A landscape with many peaks, sampled at points; each row gives a point and its height.
A climber steps from a point to the highest of its 2 nearest points, and stops where none of them is higher. Distance is the straight distance between rows; heights are no part of it.
Nin: -12 -15 -20  18   9  28  -3 -16 -29  10  43  28  30  45 -31   5   7  26  11 -12  41 -32  26  23  -5 -30 -52  -2  54 -21 -31 -13  23  31  -3  -1  -2  34  27  12  -4  height 49
tezu:  20  -6   6  39 -27  17 -38   1 -23 -10  14   3 -41  -2  -6  -5 -15   5 -21   5  -6  46   7  49  -2  29  27   3   8   3  29  23  13  55 -12 -30 -30 -15  17  -3   7  height 95
ros:   7   9  -5  10  -8  49 -10  -9 -37 -24 -44 -18  16  37  10   4  -6   0 -20 -57 -11  29 -10  20 -25  56  21  16 -25  13 -13  47  54  19 -15 -27  25  -1 -14 -15  -8  height 845
taf:  -2   6  57  10  21 -15   3 -15 -13 -17 -45 -13  11 -11  13  -4  -9  11  -4  13 -51  20  -8 -15  27  20   3 -17  -4  32 -26 -28 -11 -16  15 -14  10  18  -3  23 -78  height 704
kekoz:  12  17   5   6  19 -16 -21   8  -5  21  -3  21  39 -11  -8 -12 -30 -10 -26  12 -10   1 -73 -12 -10 -30 -38 -56  16   9 -39 -32  -2 -26  -6  22   1   7 -13  16 -46  height 344
fosun:   9  -2  49   3  27  -5  -5  -8  -7 -45 -45  27  -9  15  27 -28 -19   6 -20  14 -23  13 -39   6  57  21  -2   5 -23  27 -28 -19 -27  -7  17   2 -18   8 -31  20 -40  height 760
Riped:  -8  12 -43  -4 -21   9 -16 -23 -13 -16  11   5 -53  -6 -21 -19 -10 -22  23  41   1 -26  -1 -11 -16 -23 -14 -26 -23  -3   4 -12 -54 -12  16  40  15  -2  -2 -21   5  height 47
Kobu: -28  -2   8  12 -25  19  -4  16  19  20  -4 -48  40 -11  -8 -37 -17 -17  -1 -11  13 -49  22  21  20 -56 -17 -12  -8 -17  12  26  -9  15   9  11  -6   6 -16   2   1  height 414
mude:   5   5  -1  -3 -21 -23 -34  19  -2  33  10 -32  31 -42  -2  21 -24 -28  -4  16   1 -38 -23 -21 -13 -16 -45 -60  18  -3   5 -45 -14 -12 -13 -11  42  29 -12  16 -38  height 300
razun:  -6 -19  -8  21  25   4  10  -2 -23 -37 -20 -13 -10  17  14  -2 -22 -33   3  19 -12  12 -29  41   8  21  15 -21  -3   5 -24  19 -22 -12  -9  10   8  -4  22  22   0  height 672
vis:  -6   1  -3   8  -6 -13   8 -21 -19   0   8  15 -32 -16  -6  -2 -32 -15  -7  45 -23   1 -16 -16   6 -29 -22 -27 -32  14 -19 -22 -18 -34   0  19  13 -14 -23  -9 -12  height 38
Gapu:   5  13   0  -2 -13  11 -19 -13 -10  26  35  21  -1  16 -35  14 -41  17  -1 -20  12 -18  18   0 -24  18 -13  61   3 -38  -6 -16  28 -44  13  14  -3 -16 -24 -38  26  height 305
Minu:  -2  -6 -14 -23  44 -20  27  13  -5  22  16  13 -27   2  -9  -6 -11  14 -10  12 -11   4   5 -16   5   4 -21   4 -11   8   0  -4 -37 -59  -1  10   7  21  14   2 -18  height 504
minik: -30  17 -13 -27  35 -23  20   0  55  23   5 -47  54 -12 -26   2  -1   4   1   0  32  -1 -20 -10 -34 -11  16  -4 -17  -2  12  13  -9 -22 -20  27  -6  -8 -22   7  -7  height 326
fiba:   0  14 -37  -5  29   5 -30   7 -38   8  25  -8 -54   6  27  18 -39  11 -19  -5   9  23  -2   8  16  13   0  18 -42  27  40 -24  -2   1 -34   1  -7 -24 -12  -8  12  height 648
ramo:  -8   4 -26   8   2  10 -29   0 -12  -8  10   1 -69 -30   3  -3 -33   4   1  31  17  19 -10  24  -2 -11  18 -10 -45  -6  47  -4 -22  23 -42   0   3 -22 -15  -2  -1  height 604
lovu:  -1  -4  18   7 -15 -56 -12   3   1   6 -16  34  10 -63  36  32  17 -28   8  39   1  -1 -17   9  30 -24 -21 -38   3 -11  13   3   0  21   4  -2  46 -14 -25 -26 -67  height 432
Milup:   9  -2 -16  -4  -4 -30  -5  36  -7  18  -3  16  21 -40   2  20   5  -5  -8  -1   2   3 -39 -31 -16 -33 -41 -38  21   5 -15 -33  -1  -3   1   7  30  16   8   4 -39  height 319
vob:  23  13  -3  -7  35   9  -6  25  15   6  22  10  40 -15 -20  -7 -27  -8  -1   1   3 -14 -59  -1   6  -2  -9 -58  -5  -3 -27 -18 -23 -20  17 -22  -3  -1   8  31 -48  height 367
Fepib: -15  31 -23   8  27   3   8  -6  17  15  18  -3  40   6 -29  13 -34  -9 -28  11  10 -16 -30  -1 -10  31  -1   4   9 -10 -31  -2  -8 -48  15   2 -11 -16 -18   0   7  height 572
por: -18  -7   6  13 -13 -11  -6 -13 -15  19  10 -23   0   3  -8   8  -4 -47  -2  40 -37 -30  -6 -15   4 -24 -46 -63 -41  -2 -35  11 -12 -40   0  -3  31  17 -31   3  -3  height 30
zifa:  -9 -20 -34 -16  32 -10   2  10  -8  -6  -2  -9 -10 -11  -3   9  -1  -4 -42  16   5  39  17   6  -3  15  24  11   4  19  29  -6 -46 -17   5  -2 -51 -31 -21  43  11  height 559
Bipi:  19 -34  38 -24   4 -21   1   7 -33 -43 -56  26 -27   9  19  34  35 -32  -5 -14 -40  37  26  -3  27  20   3  -8 -26  28  -9   3  22  16  -5 -32 -22   6 -17   9   9  height 492
buza:   6 -10 -34  -7 -22  37  -8  -7  -2 -22 -26 -30  15  12 -13  -1  -5 -21   0 -17   1  22 -10  21 -46  62  44  28  27  -8  -9   3  12  42 -17  -7 -22 -12 -12   6   5  height 94
lagu:  -3  28 -11   0 -27  53 -35 -14 -14  27  33 -33 -12  24 -33  26 -11   1   7 -12  32 -15  20 -41 -30  17 -16  41 -34 -37   2 -13  29 -16  16   9 -17  -4 -35 -25  26  height 316
Sis:  -9  14  -8 -50  17   0 -11 -14  52  37  14  -6  47  29 -33  16  19  14  26  -7  17 -39   7  -8 -36  19  -3  20   5 -10   4 -28  23  -2 -16  51 -42 -11  -7 -23  22  height 76
pef:  10 -26  -9  -1 -29   2  -3  14 -10 -37  -5 -25 -12  10   3  10  42  -3  46  16 -31  15  41   4 -22  38  22  -9  45  20  19 -10  -4  47 -12 -46  -6  22  27  26  15  height 216
pefez:  -8   7  28  -2  20  -4 -15  11 -26 -17 -34  42   1  12  21 -15 -20  12 -24   5 -12   2 -48   2  41 -32 -26   9 -41   6 -23   2  -5  -4  -5  10   1   6 -28   1 -19  height 698
tepas:  16  -7  -8 -13   6 -16  24  36  -8 -42 -31 -14  14  -1  15   8  60 -31   7 -18 -12  10   5  -7  -2  -6  12   1  -1   9  -2  12  22   8   3   0 -15 -29  15  26  51  height 575
pubuv: -24  10   4   1  13  33  19   3  41  26  12 -33  47  23  -8 -49 -36  18  -8 -20   9 -31   8  26  30 -19  -6 -14  -6 -15   0  34 -23  29  21   7 -14  -1  19   3 -32  height 392
Kekur:  -7   8  -2 -17   3  -5   9   8  26   3  25   7  48  15  -5   0  22  21   9 -21  23 -50  13 -18 -11  -8 -34   2  33 -10 -18 -23  16  -8  -7  -5  15  42  32  13  19  height 417
tid:   0   2  26  21  -4 -13 -23  -3 -20  23  11  -6  14 -43  22 -21 -43  16  32  10  -8 -12  -7  -8  15  -2 -36 -39  12  11  -1 -11   0 -33  32  21  64  41  14  10 -50  height 620
pabub:  -3 -23   3   1 -29  -9   3 -17   9 -36 -32 -22 -44   5  -1   7  39  -6  46  28   2  26  18  -2 -28  31  32 -28  10  28  25  35 -10  43 -14 -20 -11   0  28   8  16  height 205
pefe:  -9  18  30  -1  16   4  25 -17  38  33  10   5   7  13   1 -37  -8   6 -29 -26   1 -17 -43   8   1 -12  -4 -15   5  -5 -33  50   8 -12  13   4  21  15   5   5 -12  height 352
Divuv:  -8  16  11  26 -10   3 -10  23  10  41   9 -17  30 -40 -21  -8 -41  10 -20  10  12 -30  -7  -3  13 -18 -43  -9   9   0  -7 -22 -14  -2  -4 -13  21  37 -20  23 -46  height 284
Siz:  23 -29   4 -42  25 -26 -24  17 -47 -29 -35  26   3  -6  32  23  26 -27  -7 -21 -46  32  -1  -1  23  -1  -4  -2 -16  19  14 -16 -19   3  18   8 -15  -7  14  13  -4  height 520
rif: -29   1   9   5 -11 -20 -21  36 -21   9 -10   2  19 -46  23  24  13 -28  25   8  -5 -15  -8   7  26 -48 -23 -31  -4 -12   3   5   6  22   8  -4  37  -3 -20  11 -14  height 460
gebu:  -5 -32  27  13 -20 -32   3 -25  -8  -7 -29  28 -29 -21   9  34  31 -32 -10   7 -19  26   5   9  23 -12  23 -33  16   3 -14  23  -1  21  21 -22  52   7  14  -8 -50  height 385
Nonuv:  25  -5  14 -21  -8 -17   0 -17  16 -44 -13   9 -31 -33  11  -4  -3  -8 -28  -2 -11  19   9 -20  19  -1  48  10 -29  34  24 -26  -4   8  18  21  -3 -48  13   9  34  height 480
Nido: -17  -9  25   5  -8 -59   2  -2  21  15   2  -5  -7 -35  22  36  16 -18   7  18   0  10   5  -7  18 -16  13 -37  27   5   2  -5 -21   3  11 -18  43  -5   8   3 -50  height 408
vorep:  11 -12 -17  36  -5  31 -24  28 -25  40  14  10   8 -38 -17 -16 -40  15  -4  -2  12 -30   4 -26  11 -18 -62 -34  18  -7   3  -5 -31  -8  49  10  24  25 -21   7 -74  height 267
lak:  15 -21 -39 -13  25 -14   5  25 -14  15   1  37 -43  -9  -5  13 -17   9 -30  35 -18  17  16 -14  11  28  -1   7  -7  32  20  -7 -42 -21  12  -9 -23  -2   1  23 -15  height 531
Ret:  12 -17   5   9  -6  10  21 -17   4 -14   2  23 -28  35   6 -14  22  18   7 -18   2  12   3 -19  -8   8   2  26  33  -2  -8   3   7 -31   4  -7   6  28  27 -12  19  height 453
bokun:  -8 -29 -39  10 -14  15 -13  -5 -20   5  20  14  27  23  -8 -10  20  -2  28   9   4 -26  20  25   4 -43 -43 -25  46 -22  -7  -5 -14  42  20  13   7  32  23  -6 -25  height 41
Vipe:  44 -18 -22 -12  19  14  27   4  26  -6   2   4 -21  44   1 -25  25  25  16 -14   6  22 -30 -29 -14  52  13  16  19  34   5  25  13 -30  -1  -9 -17  -1  15  -9  22  height 433
vuri:  -8  41 -20 -29   5  -6  27 -13  25  25  11   3  -4  30 -15 -22  29  14  26   2  13  13 -25 -24 -17   1   3  18   5  22 -16  20  -4  -2   3  23  -2 -14   5  -5  28  height 355
fiz:  20 -11  28  49 -28  -1  10  11   2   4  -7  12  15 -35  12  -2 -22  12 -34 -10  16  -7  11 -10  24 -53 -15  -3  19   4  22   8  14  -1  40   1  21   7  19 -27 -14  height 431
tobo:  -1 -16 -20  21  -1  10 -17   4 -13 -18 -13 -14 -13 -17   8   2 -17  15  10   6  14  28  -6  39 -38  20  43  23   4 -23  24   6  15  33 -43 -19 -20 -12   3   4  15  height 106
Gegek:  -1 -14  34   6   5 -55 -18  -8   7 -24 -26 -13 -21 -62  13  -4  -2 -42   9   6 -20 -19   3  30  31 -34 -15 -34 -43 -16   4 -36 -37 -29  -8  42  25 -21 -19  -4 -39  height 534
rebu: -12   8 -19 -20  -3   7  18  22  35  -2   5   1  24  11  12 -14  57   5   4 -27   1 -24 -15  -1   1 -21  -1   9  13 -18 -14  -4  -4  31  -4 -17  15  26  26  15  -3  height 398
nimu: -13 -26   0 -31  54 -17  22  -5  22   9 -26 -22   0 -29  28  -2   9   1 -28 -14 -10  32 -14  11   5  13  35  28 -43 -15  25  10  -8 -10 -18   3 -33 -33 -73  13  -3  height 145
rolu:  -1   7  11  -3 -33  21 -40  21 -35  27  23 -14  -6  -9 -18  29  -9 -21   6 -17  -6   2   1 -39  -3 -42 -35 -17 -27 -19   1 -26   5  -9   8 -10   7  27  -9   1  -5  height 349
Negu:   4 -13   7  20   7  33   5 -12 -25 -16 -37 -16   3  19  14 -11 -30  -3 -23 -27   0  33 -32  28   3  20  22   2 -17   4 -19  29  15   4 -17   1   8   2  28   1 -22  height 745
rikav:  23 -13  26   1 -17  -2  25 -10 -18  -7   5  33 -15 -22   2  11 -31  20 -14  -1 -39  22  26 -42 -17  15  36  27  11   4 -21 -23  30 -25   2 -18   6  10  27  11 -10  height 299
Moga: -13 -13 -10  14 -39  46   5 -31  14  -2 -13 -11 -11  33  -3 -14  38  15  17  22  10   2  44  29 -13  19  17  23  49   7  11  19  -6  79   0 -28 -24  23  11   2  -7  height 77
vumi:   0  27 -28  -6   5 -26   1  -4  -8   9   4  -2 -34  32  15  21  29   3 -13 -10   0  32  49  17 -22  21   9  51 -14 -23  30  21  12  -8 -32 -19 -17 -37 -22 -17  53  height 391
Zuti:  17 -18  19  -1 -15  -7  25  -9   7 -15 -29   7 -34  10   8  28  52 -26   2 -34 -23  52  20   5   3   4   3  23 -24  21   3  12  42  18 -23 -49   2   9 -16  -7   8  height 469
vuso:  34  -6 -20  -8   1   2  -9  28 -11  -6  -5 -20 -15  -5  -6   0  -1  15   1   3  -1  33  19 -16 -32  85  20  28   1  32  34   1 -12  17  -7 -17 -42 -24  14  20  16  height 239
fefu:  40  21  -5 -17  -9 -27  13 -32  12 -13   9 -11 -36  31 -11  -5  46 -12   1 -16  -5  33  31  -1 -25  26  12  56   4   3  16   1   5  -2 -11   4 -35 -49  -4 -37  50  height 380
Bez: -28   8  -6   6  20 -13  -8 -12  21  17  14 -39  46   0 -33  23 -28  28   2  -5  48   9  -1  15 -43   8   1  19   3 -17 -25  -7  10   0 -19  21  12  12   3   9  -7  height 311
fov:  13   9  10  26   0  29  -4 -31  -8  17  22  24  57  36 -11  -6  29  40  -4 -14  31 -49  43   3 -15 -15 -72  -3  59 -17 -15 -40  53  42  12  13 -26  31  15 -11  15  height 55
Voni: -21  -1 -18  13   2  21  14  11  22 -11  -4 -24  33   3   8 -13  -6   9   6  26  13 -17 -12  40  -4  12  35  27 -18 -19   6  35  10  -2 -10   0  12 -19 -32  -6  26  height 127
bap:   6 -11  -7  16  -7  -5 -22   9 -50  16  44  37 -28 -27 -31  21 -32 -15   7  -2   3 -22  13 -42  -5 -16 -31 -17  15 -17 -10 -30   1 -30  25  -6   4  18  -2  -6  -5  height 368
Tazat:   0  -1  21  -5  -4  -3 -23   2 -21  14  16 -20  35 -21  19 -34 -19  27  22 -14  21 -42 -15 -17  -8 -22 -39 -53  37   7   0   9  15  -2  30  25  61  60  46  11 -27  height 581
Tuva: -19  22  30 -19  28 -19 -20   8 -11  10  -3  22   6   9  -1  17  -6 -33 -30 -24 -14  -4 -48  -2  29 -44 -36 -27 -43   5 -21  -9  -7 -27  -5  11 -11  14 -34  16 -10  height 643
nep:  -2  28 -55 -13  14   7  -4   2  -2   4  11 -22  33  45  -5   6  13  -8  17  -1   7   5 -11  16 -38  61  36  13  24 -17 -13  14   8  32 -19  -7 -25 -31 -15   3  43  height 85
gud:   0  -9  22   1 -30 -20  23 -31  13  -6   5  -4  21   7 -11  17 -16  28   9   9   3   0  47 -25 -14  12  33  24  25  -5 -21 -20  13  -2  -2 -14  20   6  42   3   4  height 312
doziz: -13  16  14 -12  -8  17 -29   2   3  17  21 -10  49  11   7  -9   5   7  22  -5  39 -91   3 -13  14 -12 -35 -59  53   9   9  -5   5  23  24  10  19  47  36   6 -13  height 548
zato:  -8  16 -43 -27  26   9   6  -3  12   3  10 -14  30  45  -8  11   7   6  24  18   2 -28  21  -3 -28  47  25  24  13 -23   4 -17  -2   1 -46  23 -50 -17   1 -23  26  height 81
Refin: -18  -2  -4 -24 -12  25  19 -42  10  -7  -6 -28 -37  41 -10  -2  30 -29  12 -38  -6   7   3  17   8  37  48  39  -5  -8  -9  23  -4   5  -9   5 -17 -21 -31 -20  31  height 175
rakel:   8 -17 -14  25 -16  24  10 -44  16   7  -9  22  45  57  -7  -5  12  37  -6   4  30 -10  41  18 -21   0 -25  31  60 -17 -18  -7  37  47  24  18 -29   6  11 -24  10  height 61
Zisin:  16 -24  22   3   6   9  12   2  27  -9   6   5  25  36 -24   6  28  27  16 -29  26 -14  10   4  -1  11 -14  36  29 -23   6 -17  29 -11 -20  -4   3  39  39 -30   8  height 434
vaz:  53  -3 -28  -1  10  42  11  32   1 -17   8  25 -22  11   1 -52  -5  21  12  -8 -14 -23 -38 -16  -2  49  -8   4  30   9 -12   4  -1 -11   7  -9 -11   4  27  11   6  height 412
gan: -11  -3   7 -18   0  20   0 -25  41  28  12   2  18  14 -32  -8   4  14  29   7  42 -50 -11 -10 -13  10 -13   3  22  -7  -5 -44   7  -8 -41  45 -15  20  11 -25  -7  height 70
Katop:  28  25  15 -14 -21 -18 -23   5 -16 -10  10 -12 -51 -11  -4   4  17   3 -29  -2 -31  59  12 -14 -37  60   6   1  -5  44  14  -1  -3  32  -1  -9 -40 -45   9   8  33  height 248
gafu: -13  -6 -13  27   9   8  22  13  -3 -16 -25 -17  33 -13  15  -2  -9  13  11  24  24   7  -4  36 -13  -8  13  12 -13  -4 -10  18  22  34 -38 -18  19  10  10  13   2  height 117
gev:  -3 -22 -13 -17  19  10  31   2  10  -2  -8 -17   5  38   0  22  30 -23 -18 -40  -7  30  -6   5  -6  23  28  33 -13  -6   0  21  12 -24 -26 -10 -15 -13  -6 -10  11  height 164
Nibe: -13 -32  33  25 -40 -30  -5 -24  -7  -6 -13  10 -17  -3  11  13  22 -31 -12  -6   3 -10  16   7  25 -45  -1 -24  48 -23  -6  29  -1  10  46   8  26   0  35 -35 -29  height 359
leb:  -6  -9  14  -7  14  13   3   8  55  49   8  -5  40  23  -8 -52 -28  27 -11 -31  13 -61  17   1  33 -14 -27 -31  32  -6  25  17 -23  14  50   1 -21  41  23  -6 -23  height 373
Genav: -13  -3 -13   1  -6  -6   8  -7  18 -10  14  16 -40 -14   5  15  -2  -1 -14  12   2  25  18  25   8  -2  51  55 -38 -11  31  15   6 -11 -16 -23  -7 -29 -37 -15  39  height 407
Minan: -18  -6   5 -13 -19   9   6  -1  -4 -41 -31 -46 -49   5   1  -9  44 -19  20 -20 -16  15  25  13 -27  61  13 -18 -11  23  28  45   9  23 -35 -26 -27 -14 -13  -2  42  height 194
Kod:   1  19 -11  -7   2  38  -3   0  18 -12  -2  -1  -9  11 -23   1   8  29  41  12  42 -28   2 -22 -15   7  -8  21  -6   6  41 -23 -11 -16 -11  46 -23  -2   5 -39  19  height 63
vin:  -8   7  19  -3  35 -29  -9 -16 -18 -12  -4  12 -44  -6  30  22 -31   9 -29  20   5  33   8  13  34  -6   9  25 -78  22  28   9   5  -6 -31  13  -4 -22 -14 -16   5  height 686
kopu:  22 -19   7  29 -28  15   1 -21  -2   4   4 -14 -26   8  -8 -10  28  -3   5   1  -6  39  35  40  -9  -4  27  20  32  -9  14  23  14  88   5 -37 -29 -11   2 -13   9  height 86
varel:  13 -17  29 -20   1 -23   0   4  12 -46 -17  -3 -18 -47  21  -1 -14 -12  -2  10 -20  -1  14   1  42 -32  16 -10 -51  19  26 -28 -33 -22   7  21  21 -26   3   0  -6  height 503
Ponu:   3  31   7  -7   3  -6  11 -26 -15  27 -16  47  -6  21  23  -3 -20  14 -35   0 -20  22  -6  -8   1   6   2  36 -17  -1 -52   3  33 -10 -14 -10   4 -18 -35  -3   8  height 279
vikob:  -8   3 -14   1  -4   6  13 -25  -6 -22 -11  11 -30  21  -7  -6  -7  15  21  36  21 -26  -5 -35 -20 -16 -12 -18   5   6  -2  -3 -23 -36  -5  45  -1  13  33 -26  17  height 56
kizoz: -36  10  -3 -20  -8  23  -5   0  38   1  24   6  21  26 -17 -10  29 -18  30  17   8 -68  -7  -4  22 -43 -12 -50   4  -4   5  18 -32  -9   7  10  12  21  -3   1  -3  height 578
zorir:  -9   2 -22  10   2  10  -4   9 -28   6  14  -8  19 -16 -28  21 -46   2  -4  -6  25  16  -9   8 -20 -21   0  11   6 -20 -18 -31  -5  10 -26   8  -3  14  24   3 -13  height 294
Tudo:  16 -26 -16  -5  -3 -11   0  35 -19 -17  -6 -11 -16  -6  15   1  -1  -3  32  26 -30  22   9   4  -2  26  29   2  -6  14  16 -13 -26  17 -16 -22 -14  -6  28  29   3  height 227
kav: -18  27   5 -14  13  -2 -11  17  -5  16  10   4  28   1 -12  35 -22 -10 -42 -23  13  12 -22   4  -2 -19 -14   5 -28  -2  -9 -17   7 -38   1  18 -17  -5 -31   7  22  height 603
gep: -38  23 -33 -40  14   2  18  -7  42  18  14 -24  18  12 -13 -17  31  10  38  16  19 -18 -10 -13 -24 -18  13  -7 -12  -6   9   3 -21  12 -29  24 -18  -9 -20   8  14  height 340
duzik:  33  10 -13  -6  30  38   5  35   6  -6  13  10  20   1  -4 -13  -7  17  19 -23  11  -8 -63  -1  22   2  -1 -13  -7  16  -5   6   4  -5  21  -8  -8  -2  22  20  -4  height 390
vede:   3 -11  18  14 -26   4 -11  22  19  23  -9  -2  -6 -49   2 -22 -12  -1   2  -9  11  15 -21  16  24 -64  -4   2 -19   2  11   0 -12  26 -12   6  10  -5  -9   0 -47  height 505
Ladi:  11  18  11   2  20 -24 -15 -13 -25  -2 -16  24 -30  17  33  16 -38  32 -35  -3   1  62  18  -1   2  38  34  39 -45   8  18  10  30  -3 -15   2  -4 -18   1 -15  20  height 726
vuze:  10  -4   4   9  -7   6  -2  13   2 -27 -13  38 -63 -20  30   9  26  -8 -24   9  -3  17  -4  38  34 -19   3  29 -33  10  27   7  20  22 -26 -25 -13 -23 -30 -10  41  height 428
Fusot:   6 -10  24  27 -40   3 -34   7   9  20  -1   4 -14 -60   0 -20 -33   0 -28   8  11 -20  17 -11  21 -61 -20 -29 -11  -8  32  -8 -18  -9  20  12  29   4   2 -31 -54  height 459
mel:   4   7   7 -31   4  13  13 -11  -9 -16 -12 -30 -53 -11   3  -7  52 -30  26 -33 -26  26  27  13  12  40  33  21 -17  15   2  27  11  28   2 -14 -27 -29 -26  18  44  height 185
Gapep:  -4   9   4 -11  -2 -15  21  14  13 -28 -10 -12  18   9  10   1  85 -10  41  -7  -8 -12  22 -14 -13 -28  16   7  42 -14  18 -11  -1  17  -4  -3 -27 -13   4  -7  45  height 601
bitak:  23 -34 -28   2  15 -28  11   7 -16 -37 -19   6  21  12  11  -4  -3 -17  12  33 -30  -7  -7   6  -5  13  -6 -38   3  -8 -13 -10 -29 -28 -10  19  34  11  42   3 -25  height 619
milir:  10  61 -27  -9   0   4   1   1 -33  19  10  29  -1  17  23 -19 -12  20 -15 -15 -20  15 -17 -13 -15  47  12  45 -17  -3 -32  11  41   1   3   8  15 -39 -21  -9  35  height 266
Kuzud:  18   6  12   4  -6 -26  28  21   0 -16  -7  34 -47  -1   9   2  59 -12  23  -8 -25  28  11  12  28 -27 -12  24 -14   5  15  21  17   0  -4 -27  11  -4  -1  -6  41  height 449
rupo:  32  12   1  38 -23  18  -5  -8 -25  -3  -1  54  -9 -37  -4 -14 -16  21 -35  11  16  23  -3 -20  -6 -46   2   0  12   4  22   7  35  22  45   0  -5  -5  19 -18   2  height 409
Doke: -19   5   6  14  30  12  30   5  30   0 -17 -22   7 -34  20 -29  -7  -1  -4   5   3   0 -34  39  26  16  32  11 -38 -23 -11  25  -4 -11 -11   3 -11 -34 -75  17  13  height 135
buli:  -6  12 -24  -7 -21   5  23  29  18 -24   8   9   0  12   4  -4  34 -10  14  22  -2 -36  14 -11  16 -20  13  11  21  -1  25 -13 -29 -22  15  -1 -25 -15   2  -4  54  height 628
Per:  -6  -8 -15  22 -19  35  -2  -3 -12  20  26  -7 -35 -22  -6 -16 -40   3  22  17   4   9   3  38  15 -46   2  -2 -31  -4  23   6 -18  28 -24 -14   1  -7 -20  -3 -35  height 555
Fome: -16  24  -4 -21  17  -8  31  16  27  10 -20   2  11  -1   1  -5  22  -9 -14  -1 -15   1 -21 -10   1  -6   4   6 -23  -1 -21  25 -11 -11   6   6  13  -8   9  24   6  height 374
tibos:   0 -29 -28  17 -37  31   1 -32  25 -14 -10  -4  27  46 -15  13  16  18 -13   5  28   9  42  26 -37  36  15  49  44 -17 -15  23  28  55  12 -21   5   6 -10  -7  -3  height 68
Kefuv: -39  20   8   4 -19   9  -7  17  -6   8  16 -26  39 -25 -17   3   6 -31  12   3  -1 -30   0  -9   3 -46  -3 -17  -5  -3 -14   4   1   3  12  -8   5  -3 -15  26  34  height 436
daf: -24  -9  29  10 -16 -39  11 -25  -8  20  34  12  -3  -7  11   6 -21  19   7  17 -11 -14  30 -21   0 -24  -4  -6  41  -7 -30 -15  13 -22  16   3  36  28  35   2  -5  height 325
fegu:   0   5 -17   9  36 -13  15  -7 -13 -10  -3   5   4  18   4  25 -39   6 -46  15   4  39 -10  -5  -5  44  20  17  -6  13 -15 -12 -14 -33   2   4 -22 -20 -17  12   7  height 588
zot: -15 -28   9 -25  37 -14  18  18  28  -2 -42 -19  35  -9  13  28  31 -11 -28 -32 -18  32 -13  15  -7  17  29  25 -35 -28  -9  12  29  -3 -34 -16 -24  -4 -41  19   2  height 154
rege:   9   4   9 -33  20 -11   2  41 -33 -16 -16   3  21 -23  27   4  11 -16  13 -10 -34   9  -4  -2  33 -22  10   6 -30  23  -2 -11  -2  11   9   1 -15 -35   2  33  25  height 547
bazuf:  33  -9 -25  22 -12   2 -11   9 -32 -24  25  39 -17 -24 -31   9  -9   1  13  31  19   7   5 -16  -7 -23  -2 -11  26   6  13 -28   4   6  21 -10  -7  -1  24 -13   9  height 387
bato:  10   7   2   9 -11   4 -10 -28 -24 -16 -39 -11 -20  25  23  24 -22   9 -14 -23  -3  54   9   1 -23  82  31  19 -29  27   7  34  44  -4  -7 -14  16  -2  -4 -26   6  height 775
relo:   7 -11  24  -2  -2   6  10 -19  55  52  26   2  35  19  -6 -48  -3  10 -34 -36 -10 -40 -17   7  13  -8 -11 -30  45  -6 -17  37  -5  14  38 -26  -3  26  10   8 -11  height 356
Tig:  -1 -26   3  15   4 -28   9  13  21 -24 -17 -35  18 -23  12  -2   3 -32  14  14 -21 -18   0  24  10 -23   3 -33 -13 -17  -3 -20 -37 -28 -23  14  33  10  19  -8 -42  height 576
pugub: -18  15  29  13 -26   3  11 -25  -6  40  20  26   9  -3  -3  -6 -56  14 -24  -6  -9  -3  16  -1  -8  -4  -3  40   2 -24 -30   3  27 -41  11   0   8  -3 -26  -3  25  height 293
viki:  -6  13  19   8 -18  56 -30 -10 -25  34  26 -32 -32  16 -39   1 -12  -1  11 -25  33 -13  -5 -52  -5 -12 -40   9 -23 -28  -6  -6  12 -12  24   6  -9  29  -2   0   3  height 330
vug: -33   7  11 -10  22 -12 -21   3  23  12  40  -8  44  26  -4  15   8  -9  33   1  15 -61   4   2  22  -5 -20 -66  29   5   7   7 -22 -22  33 -17  33  50  24  27  -3  height 546
dapi:  -2   5  35  20  24 -29   6   4  -4  18  -6   4   1 -38   5   9 -27  36   9  25 -14  12   8 -30  26  11   1 -11  -8  28  -4 -28 -23 -34  26   6  28  21  13  23 -56  height 662
Zofi:  29  62   9   8 -15 -22 -12  -4 -28  -8  20  10 -42   3   8 -17  -7  11  -8  -4 -17  35   7  10 -24  53   5  34 -12  13  -1   0  29  29 -19  -1  -7 -47  -2 -21  61  height 258
gopot:  12 -33  10   2  19 -13  30   5   5  -5   1   7 -25   3   7   2  -1  22  -6 -14  -4  14 -20 -24 -10  -4  -8 -16  31   8 -10   7  -5 -54   6  11  28  38  35  -5 -26  height 478
Liviv:  -4  12 -22  -5  13  17  12  24  44 -28  16   2  18  14  -9 -15   2 -11   0  12  14 -58 -20   0   9 -15  11 -25  -3  -9  10   0 -50 -48  12  11 -19 -10 -12   2  14  height 614
nunag: -21  -2  29  -2 -41 -25 -25 -11 -18   9  30  11 -13  -9  -6  10  12 -18  31   4   1 -29  26 -26  17 -42 -13 -24  35 -11   7  -7  -1  -6  27  15  25   3  24 -26   7  height 339

Call two points neighbours if one is among the 2 nearest of the other. Go from one point of each pair to the other, from neighbour to neighbour, staying as high as possible. Name the lowest point that can't be avoided.
rif and buli => pefe
ros and fosun => Nonuv
fegu and buli => vug
fegu and fosun => Fepib

For each start below, name the point where the climber stops.
Refin => ros
Genav => buli
Divuv => fegu
Zofi => ros
rebu => fegu
bap => ros
gud => rif
